A landscape with many peaks, sampled at points; each row gives a point and its height.
From any point a climber steps to the highest of the 6 points nearest to it. It stops when none of these is higher. Distance is the straight distance between rows; heights are no part of it.
vigol: -4,1,12,-10,15,0,-5,9,-10,12,-7,8,-1,4,7,6,-18,-18,6,-7,13,-12,-10  h=3.28
mibeg: -1,-11,-1,2,26,1,-2,0,1,-3,-5,1,-12,4,1,6,-8,8,-1,-1,2,4,-1  h=7.89
Fodo: 1,-6,-8,10,23,-2,8,-3,0,1,10,-1,5,4,7,-5,6,29,-13,8,12,8,12  h=7.25
Tifuz: 5,-8,-7,7,13,-1,-4,-3,0,0,-6,-3,-11,2,2,2,6,13,-4,-7,-9,18,3  h=7.01
nevo: 3,2,-6,0,-5,3,11,-7,-10,11,8,-2,-8,4,-5,-3,5,6,5,2,1,14,4  h=5.91
Tiz: 3,-1,-9,11,0,-1,1,-2,3,5,8,-7,-6,2,-6,-3,22,8,0,7,-12,20,10  h=6.63
rur: -12,-3,10,-7,14,4,5,4,-11,7,3,9,8,-1,7,5,-15,-2,3,1,5,-5,0  h=6.86
Guto: 23,-5,-5,0,1,0,1,-17,-7,2,11,-11,-24,0,-14,-2,14,-4,6,-1,12,1,-3  h=5.56
duvut: 2,-2,13,0,-5,-5,-16,7,3,-22,-12,0,10,-10,4,12,-1,3,-6,-4,-14,-9,-3  h=1.60
pud: -3,-5,-7,0,18,2,2,-8,-2,11,5,0,-10,1,3,0,-3,11,6,2,7,5,1  h=7.78
mip: 16,-1,-9,-3,10,-5,4,-12,-10,5,0,-15,-28,0,-1,-10,0,-16,-2,2,17,-23,4  h=4.92
til: -11,-1,-3,-2,12,-2,4,-4,-11,21,5,4,4,6,-1,0,-13,-5,5,5,18,-4,1  h=5.47
Val: 14,3,-7,-5,-8,3,-2,-3,-9,2,3,-12,-15,-4,2,-5,3,-18,-2,-7,-5,-11,-3  h=5.53
zug: 2,4,4,-6,5,-1,-5,1,-8,13,2,1,-12,5,-1,-6,-6,-31,2,-5,28,-18,-1  h=4.37
leni: -3,-5,1,-5,4,2,3,-7,-9,15,2,0,-10,2,1,-1,-7,-14,2,-6,10,-2,0  h=4.18
lok: -5,5,-4,5,-12,9,11,-1,-2,7,6,-2,13,4,-7,-4,6,5,4,2,-10,14,8  h=5.27
diz: -11,-3,4,2,-4,-4,-3,5,13,-11,-1,5,15,1,-4,6,-3,18,-4,3,-10,11,0  h=1.59
dag: 0,-2,4,-1,-14,0,-13,3,9,-22,-15,1,9,-10,4,9,-8,2,1,-3,-14,-6,-6  h=2.04
difaz: 8,-3,5,-10,1,-4,-3,0,-6,1,-5,-9,-7,0,13,-3,-7,-11,-4,-9,-2,-18,-1  h=7.44
Ter: 1,0,-12,11,2,0,4,1,12,0,7,1,9,3,2,-9,19,23,-3,7,-15,20,10  h=7.22
dimir: 14,5,2,-5,-11,6,-5,3,3,-8,-8,-17,7,-5,8,-7,10,-12,-9,-5,-14,-19,-1  h=6.32
gav: 13,-2,-5,4,-7,5,8,-5,-9,1,1,-6,-19,3,-4,-5,12,-5,2,-1,-9,5,-2  h=5.41
gaf: 8,3,12,-11,-3,-2,-3,6,-3,-4,-11,-7,2,-9,12,-5,-9,-16,-3,-10,-8,-17,-6  h=7.92
nopar: 3,-1,9,-10,1,1,-3,4,-9,5,-5,0,-11,1,9,-3,-9,-22,1,-11,-2,-15,-4  h=5.61
zizuk: 8,2,-10,14,13,-2,6,-2,5,0,9,-4,-5,1,0,-8,21,27,-6,7,-1,20,11  h=7.26
pum: -11,-7,8,-5,21,-1,4,8,-8,8,-3,9,-1,5,4,9,-9,10,1,4,9,-2,4  h=8.61
buno: -3,-8,-1,-1,-5,2,5,0,-2,2,2,-1,-6,0,2,0,-6,1,0,1,-5,2,0  h=4.28
nul: -7,0,12,-9,8,-2,-6,12,3,-14,-7,12,8,-6,4,18,-7,2,7,-2,-7,-3,-6  h=1.97
Kezi: 3,8,8,-10,3,1,-6,11,-10,16,-5,-5,-1,5,13,-8,-10,-30,-3,-16,14,-23,-4  h=4.67
bitum: -9,8,25,-8,-7,-5,-3,15,-5,-9,-6,13,18,-6,5,8,-11,-11,5,-7,-5,-9,-5  h=3.53
bufu: -2,-1,12,0,-7,-2,-16,2,19,-27,-8,5,15,-12,-1,12,5,19,-5,1,-5,3,-5  h=0.13
boba: 18,4,-9,2,-9,1,2,-8,-13,-1,14,-9,-16,9,-15,-4,23,-2,9,10,1,13,8  h=6.40
zef: -4,-2,-6,19,-7,1,-14,9,25,-20,-3,2,14,-4,-7,8,9,16,0,-2,-17,13,-1  h=2.38
bup: -3,-2,16,-10,-2,-1,-9,9,-5,-13,-9,1,2,-8,9,9,-11,-7,5,-6,-10,-10,-2  h=3.75
Mesak: -7,-7,-3,0,21,-3,9,-5,-10,19,7,9,3,5,-4,1,-17,-2,9,6,26,-8,-8  h=5.29
lozo: 10,0,-1,-7,7,-1,-3,-7,-10,9,-3,-7,-15,2,7,-4,-8,-21,-6,-10,14,-24,-6  h=5.76
sume: -9,8,19,-9,-6,2,-2,11,-6,0,-8,-2,5,-2,6,6,-9,-11,3,-8,-4,-10,-6  h=5.21
diruv: 7,-9,0,1,10,1,-2,-6,-10,2,-5,-6,-20,1,2,-4,-4,-9,0,-7,4,-9,0  h=5.77
Didu: 0,-6,4,-7,9,1,-5,3,-6,5,-7,2,-5,1,4,12,-13,-11,1,-7,8,-13,-4  h=5.18
kan: 1,-5,-10,8,11,0,-7,6,15,-4,-1,-6,2,-3,5,1,10,19,-4,1,-10,18,5  h=6.90
zigep: 5,2,-2,0,9,-8,-7,-8,2,9,4,1,-19,7,-9,-6,-9,-38,7,2,34,-27,-11  h=3.25
Rodu: 4,5,5,-2,-1,-9,6,-13,-5,23,12,2,-17,-1,-15,-8,-5,-21,1,-3,29,-3,-4  h=3.91
Kun: -13,5,9,-4,-7,2,6,2,-2,7,-3,4,11,1,6,2,-10,5,2,0,-2,4,-4  h=3.03
sanas: 10,3,5,0,-12,3,-6,-2,-1,-5,-5,-6,0,-5,2,-2,-2,-7,0,-9,-15,-2,-6  h=5.07
vobe: -13,2,5,4,-14,3,-3,7,26,-30,-5,13,26,-13,-6,10,4,21,-12,12,-1,10,-6  h=0.96
nopom: -8,10,-5,-4,-15,1,17,-10,-15,17,12,0,-7,4,-3,-13,9,-6,-2,2,10,15,4  h=4.57
geti: 1,0,-3,0,10,-1,6,-17,-8,13,13,2,-22,-1,-14,-6,-8,-7,9,0,19,3,-2  h=4.81
rotok: 8,-10,-6,3,6,4,-5,-3,-2,1,-2,-9,-13,3,-3,-1,10,4,5,-4,-9,4,6  h=6.18
gozon: 2,-12,-6,2,20,-5,-1,-7,-8,10,3,6,-18,6,-8,7,-14,-8,7,2,20,-11,-5  h=5.19
lagip: -5,-1,3,5,-24,2,-6,4,13,-14,-7,-3,16,-4,0,6,2,-2,-5,0,-16,9,-6  h=2.46
tas: 3,7,11,-8,-11,5,3,-1,-13,17,2,-4,-6,6,4,-5,-6,-12,0,-10,-3,0,-6  h=8.27
muzos: 7,10,-4,-3,-15,1,8,-5,-19,12,7,-7,-13,4,-9,-8,8,-10,7,1,2,6,1  h=4.93
netu: 2,8,-9,13,7,-3,1,8,17,-5,6,-5,13,3,12,-12,20,25,-12,11,-3,14,16  h=7.52
gamap: -10,11,-4,-3,-24,4,7,6,21,-10,2,7,23,-2,-1,-2,3,12,-7,4,-9,3,2  h=2.47
gan: -4,-2,-7,9,-16,-2,-12,-2,23,-20,-12,5,12,-6,-8,8,9,8,-5,-2,-17,8,-10  h=2.03
roved: -18,9,5,-6,-14,-3,5,6,11,-16,2,11,30,-6,5,0,-4,20,-8,16,-2,0,-4  h=1.82
zazel: -5,3,-7,0,-14,4,2,6,1,1,0,-1,5,-1,3,-3,2,1,1,0,-16,9,-6  h=3.35
tor: -12,3,-1,6,-8,-2,2,5,19,-18,1,5,27,-3,16,0,5,26,-19,10,-2,-7,9  h=1.45
rure: 10,1,3,-8,-11,3,2,-6,-7,2,-1,-14,-14,0,9,-9,1,-21,-1,-9,-5,-16,-1  h=6.04
Mol: -5,-7,6,-5,11,4,-1,1,-12,19,3,0,-7,5,2,3,-16,-15,8,-4,13,-7,-3  h=4.07
nakem: 2,-7,5,2,0,0,-10,-4,-1,-10,-10,-12,2,-8,10,4,0,-4,-1,-6,-14,-8,0  h=3.47
pizod: -11,3,26,-7,8,-3,3,15,-8,-2,-3,14,14,-3,8,17,-18,5,4,1,0,-7,-2  h=3.09
pufa: -7,-7,1,-4,25,3,-1,6,-4,7,1,4,2,4,1,8,-11,10,6,-1,4,-5,1  h=8.25
tib: 6,8,-8,8,-25,0,-5,0,2,-7,-4,-8,5,6,-14,-1,14,-14,0,-1,-25,3,3  h=4.04
rit: -2,1,-2,-5,11,-6,1,-2,-8,22,8,9,-14,8,-9,-7,-9,-26,9,-2,35,-8,-12  h=3.29
Zonas: -12,-4,-1,-3,35,3,-2,5,-8,14,0,18,8,16,-8,6,-14,-5,6,10,20,-11,-5  h=5.24
Kilal: 15,4,-12,8,-15,1,7,-2,-8,2,6,-4,-11,0,-10,-3,19,-3,11,0,-15,7,11  h=5.65
gadok: 0,9,-2,-5,-21,5,4,-2,-4,0,-9,-7,0,0,-1,-5,3,-18,2,-10,-14,1,-1  h=4.70
kigig: -6,5,-10,7,14,-2,9,-1,-8,4,12,3,3,3,12,-6,-5,12,-9,14,14,-11,14  h=7.12
tep: 11,-6,-12,-4,12,-6,-5,-16,-6,2,1,-12,-28,-2,-9,-9,-3,-18,3,-2,22,-17,0  h=4.46
Bufos: -7,2,-6,6,-7,0,13,5,2,2,8,1,14,-5,8,-9,8,16,-6,9,-9,7,14  h=6.85
Kemik: 2,-1,-5,16,-22,3,-9,4,23,-15,-6,-1,8,3,-12,6,12,4,-1,0,-25,8,-1  h=3.33
les: -12,9,-4,0,-23,6,6,1,10,-3,-5,2,15,-4,-6,-7,0,-1,3,2,-15,8,-5  h=3.42
vif: 2,4,-6,23,-16,3,-3,12,43,-20,-9,12,25,1,-11,1,13,20,-11,1,0,14,0  h=1.93
Rovo: -10,7,2,5,-12,0,-3,1,23,-16,-4,11,26,-6,-1,2,0,22,-7,7,-11,6,1  h=1.77
Zagi: -2,-2,11,-3,12,-9,-17,1,8,-28,-12,5,8,-11,7,15,-3,11,2,-7,-11,0,-3  h=0.31
puzod: -1,1,-5,11,-17,1,0,4,21,-10,-9,2,21,2,-10,-1,12,15,-3,3,-17,17,0  h=2.66
gesog: 10,-10,-11,3,12,2,2,-8,-8,1,12,-4,-17,0,-6,-4,8,10,0,2,9,11,3  h=7.56
Sil: -6,2,-6,-2,5,3,10,5,7,3,7,-2,18,1,10,-1,-2,22,-7,11,1,4,8  h=6.91
Zosot: 12,-5,-12,7,2,-3,7,-4,-8,6,9,2,-15,-1,-7,-6,16,10,0,11,-2,19,6  h=7.04
Kilu: 17,0,-5,-4,2,-5,1,-15,-13,11,0,-4,-26,2,-3,-3,2,-22,6,-4,15,-8,2  h=4.60
buso: -8,-7,2,-4,18,5,0,7,4,-3,0,3,9,-5,8,9,-5,13,4,-1,-1,7,7  h=6.95
Luval: -7,-2,7,-11,10,-2,-1,2,-1,3,-5,6,6,4,6,12,-13,2,4,-4,-2,-1,-2  h=4.91
Minaz: 0,-3,-7,10,6,2,12,-2,-2,5,8,2,4,5,3,-5,8,19,-7,11,-1,14,15  h=7.11
bot: 11,4,-1,-1,-9,-7,12,-14,-15,4,21,-3,-20,5,-18,-6,15,-2,6,12,14,15,-3  h=5.88
big: -11,0,8,-3,-17,-2,-6,5,7,-9,-5,2,10,-5,-1,6,-6,5,-3,-1,-13,2,-8  h=1.67

For each start below, name the point where the climber stops.
vif => pum
vobe => netu
lagip => netu
big => netu
Rovo => pum
roved => netu
buno => pum
